The views of a scene show one set of named points, each view turned or mirrored, shifted and resized as a whole, with a little noise and some points left out.
In the rows, zero is written as 128.

Scene 1
View 1
poz: [110  83 177 112 155 108 166 106 112 140 131 117 104 166  75 170  70 147
 100  96 146 137  51 122]
sop: [ 73 130 150  77 118 102 119 135  63 176 135  96 110  70  67 132  68 127
  90 112  85 117 112  95]
zogu: [120  93 162 111 145 116 152 130 121 156 133 121 114 165  82 144  81 168
 108 110 141 152  63 109]
rodo: [ 67 124 146  84 122  95 121 130  66 157 138  94 120  61  78 127  73 119
  89 124 102 130 123 110]
Vapun: [ 95 135 124  81 115 115 125 129  73 177  88  91  98  54  95 154  85 112
 119 114 124  92 134 128]
gekur: [100 133 109 117 115 136 109 128  76 194 109 119 163  76 117  98 103 171
 121 121  89 148 207 143]
Feluv: [ 87  79 176 132 161 115 163  68  87 132 146 130 149 156  88 153  66 155
  91  86 111 162 121 158]
sut: [ 63 127 146 108 124 124 114 104  48 184 152 125 170  88  82 105  72 169
  89 100  35 152 190 125]
badon: [118 118 104 128 126 136 124 120  96 174  89 116 157  86 136 113 114 163
 136 126 136 152 201 172]
vof: [ 65 146 125  91 108 118 101 130  45 195 130 107 148  47  85 104  81 148
  98 114  51 130 191 116]
lun: [129  70 162 141 163 117 170  96 131 128 126 126 134 182 108 152  88 166
 113 108 172 173  88 157]
suz: [102 117 148 107 134 133 142  99  79 183 108 124 122 122  83 156  78 155
 112  85  93 114 129 135]
ganu: [ 95 120 147  87 127 110 135 129  84 168 113 102 101  95  78 152  74 129
 106 110 119 111  96 111]
Mav: [ 72 127 140  66 116  76 116 165  81 148 137  71  95  40  77 124  73  94
  90 151 138 124  84  86]
pama: [ 64 163 128  49  92 101  96 166  46 199 118  78  90  13  62 125  71 103
  96 126  72  86 123  70]
ragun: [101 111 160 109 135 128 137 120  89 180 140 132 136 150  73 131  74 181
 101  96  80 148 110 107]
zoz: [ 82 142 130  91 113 122 110 132  61 196 120 110 131  69  84 121  80 149
 106 110  70 121 161 111]
View 2
sut: [133  82 147 101 145 108 154 119  68 140 155 131 137 151 169 102 127 158
 132 120 177 213 103 149]
rodo: [148 136 143  93 158 121 153 101  97 122 132 117 166 131 178 110 122 136
 104 136 149 139 138 151]
ganu: [144 134 139 103 145 121 137  96 118 119 142 144 143 129 161 125 132 110
  80 139 154 120 152 155]
ragun: [130 110 137  99 135 106 113  89  88 131 161 170 107 141 145 121 151 124
 110 114 184 154 142 133]
Vapun: [155 113 148 121 147 134 170 110 130 123 141 127 152 124 160 129 119 103
  72 155 135 115 144 174]
sop: [145 145 151 102 147 115 151 102 101 125 132 137 159 134 182 108 122 137
  92 132 167 141 143 162]
badon: [157  28 141 120 156 148 167 115  93 143 174  99 113 128 123 137 136 111
 131 146 117 136 114 136]
zogu: [135 126 120  87 142 116  93  70 106 118 159 168 101 128 131 136 164  97
  99 120 164 101 167 114]
pama: [162 168 185 128 147 123 193 110 110 135 110 129 183 129 202  96  99 152
  77 139 169 122 152 199]
Mav: [163 175 151  91 166 129 156  86 104 120 114 108 180 115 186 108 121 136
  98 140 140  85 160 148]
zoz: [149 100 164 120 144 121 170 116  95 142 147 131 142 140 167 109 120 142
 106 131 165 159 126 170]
poz: [126 139  99  76 141 111  81  72 119  99 157 171 117 130 137 141 161  82
  82 129 155 114 165 115]
vof: [149  92 168 118 150 122 185 124  80 144 143 114 154 142 178  99 111 161
 120 130 164 181 111 170]
gekur: [155  44 161 124 150 135 178 120  80 153 164 109 119 136 141 118 128 141
 137 134 145 160 108 152]
lun: [129  88  88  72 151 121  76  74 108 107 178 151  94 126 111 152 175  74
 110 130 134 112 151  88]
View 3
Vapun: [ 86 131 124 106 135 105 130 123 138 110 138 105 113  81 106 167 101 146
 130 131 135 117 170  79]
ganu: [ 85 132 125  94 142 102 137 126 123 113 126  95 123  94 126 170 122 146
 123 129 121  85 153  90]
suz: [ 78 132 110  90 155 116 132 122  95 106 135 117 135  97 116 149 129 167
 124 115 131  88 158 114]
vof: [101 168 136 155 156 147 128 135 134 111 153 122 139 111  85 162 102 146
 127 110 168 101 150 109]
lun: [ 73 108 120  31 151  79 144  95  84 137  87 138 148 107 134 165 159 160
 138 105  99  91 111 140]
Mav: [104 146 154 112 123 102 141 135 172 125 112  82 113 102 125 198 114 114
 128 141 122  90 136  67]
zogu: [ 77 120 125  66 163  83 146 111  95 135 101 104 140 104 148 173 144 149
 119 121  98  64 125 123]
Feluv: [ 83 132 115  50 135 124 134 125  85 107 111 136 151 125 121 150 173 168
 138 101 125  81 121 132]
pama: [102 161 142 159 141 126 130 147 164 107 152  72 108  91 111 180  89 128
 115 143 147  84 172  61]
ragun: [ 82 141 122 100 174 117 140 123  89 121 124 110 148 114 130 159 139 160
 117 112 126  60 134 132]
zoz: [ 93 154 130 138 159 130 131 129 125 113 147 113 133 102 100 163 104 149
 123 116 151  94 155 106]
badon: [ 82 129 129 104 162 103 132  92 113 139 125 164 146  91  77 163  95 156
 144  98 148 146 138 136]
poz: [ 76 115 117  44 143  88 143 118  94 119 100 101 134 105 150 167 162 156
 124 123  95  65 130 110]
sop: [ 95 151 135 121 142 124 135 141 135 109 135  90 125 106 119 172 123 140
 121 128 134  75 149  88]
gekur: [ 90 150 134 138 169 123 131 108 121 131 141 146 143  98  80 164  91 151
 134 102 161 125 144 129]
rodo: [100 153 142 114 131 123 135 135 144 113 127 104 128 110 111 175 126 136
 131 124 138  90 140  90]
View 4
vof: [ 76 144  99 107 121 128 115 125 101 144 127 180 132 115 134 147 135 140
 122 116 157 138 116 100]
poz: [141 120 143 135 133  47 109 132 155 121 144 125  90 170 131 177 159 139
 120 121 113 159 143  95]
pama: [ 67 152 108 105 146 147  89 143 121 134 124 184  81 145 135 120 137 109
 105 100 144 142 113  74]
zoz: [ 92 141 105 113 128 115 109 131 112 145 132 177 116 129 135 149 141 143
 115 120 149 141 122  98]
zogu: [141 114 140 134 132  53 101 145 157 121 144 142 102 165 132 168 157 155
 119 121 127 151 144  99]
Feluv: [129 124 132 129 112  52 135 107 129 128 141 118 125 140 131 197 155 144
 136 125 124 154 140 110]
ragun: [123 130 113 122 117  70  97 133 139 132 151 150 127 143 136 169 148 152
 119 122 138 142 151 100]
suz: [122 137 113 122 131  82 115 119 119 151 144 155 105 139 132 174 148 146
 111 136 128 152 136 100]
Mav: [ 84 126 145 119 148 116 106 152 140 110 109 161  80 162 129 129 147 117
 124  89 137 150 106  80]
lun: [156 102 153 143 129  33 132 132 146 125 135 132 110 160 128 190 164 171
 132 132 122 158 133 116]
ganu: [112 133 127 122 141  93 107 134 132 134 133 157  85 156 132 154 150 131
 113 119 128 153 126  90]
badon: [121 111 129 129 137  94 146 133  99 156 114 187 124 123 127 166 150 188
 127 142 151 148  98 127]
sut: [ 86 142  97 109 102 106 117 116 108 141 138 159 153 110 135 167 137 143
 131 115 155 136 133 107]
rodo: [ 87 134 126 116 132 109 115 133 125 123 121 155 103 143 130 149 144 125
 125 102 138 148 116  91]
Vapun: [102 136 125 120 152 115 121 131 111 148 122 175  75 147 129 147 149 134
 109 126 130 155 107  92]
gekur: [103 125 110 119 124 108 130 133 100 154 123 191 138 115 130 155 142 177
 124 132 160 140 109 119]

In a view up to two points have been moved. Name them for each view, in the order of its rows, or write -.
view 1 | -
view 2 | Vapun, pama
view 3 | gekur
view 4 | -
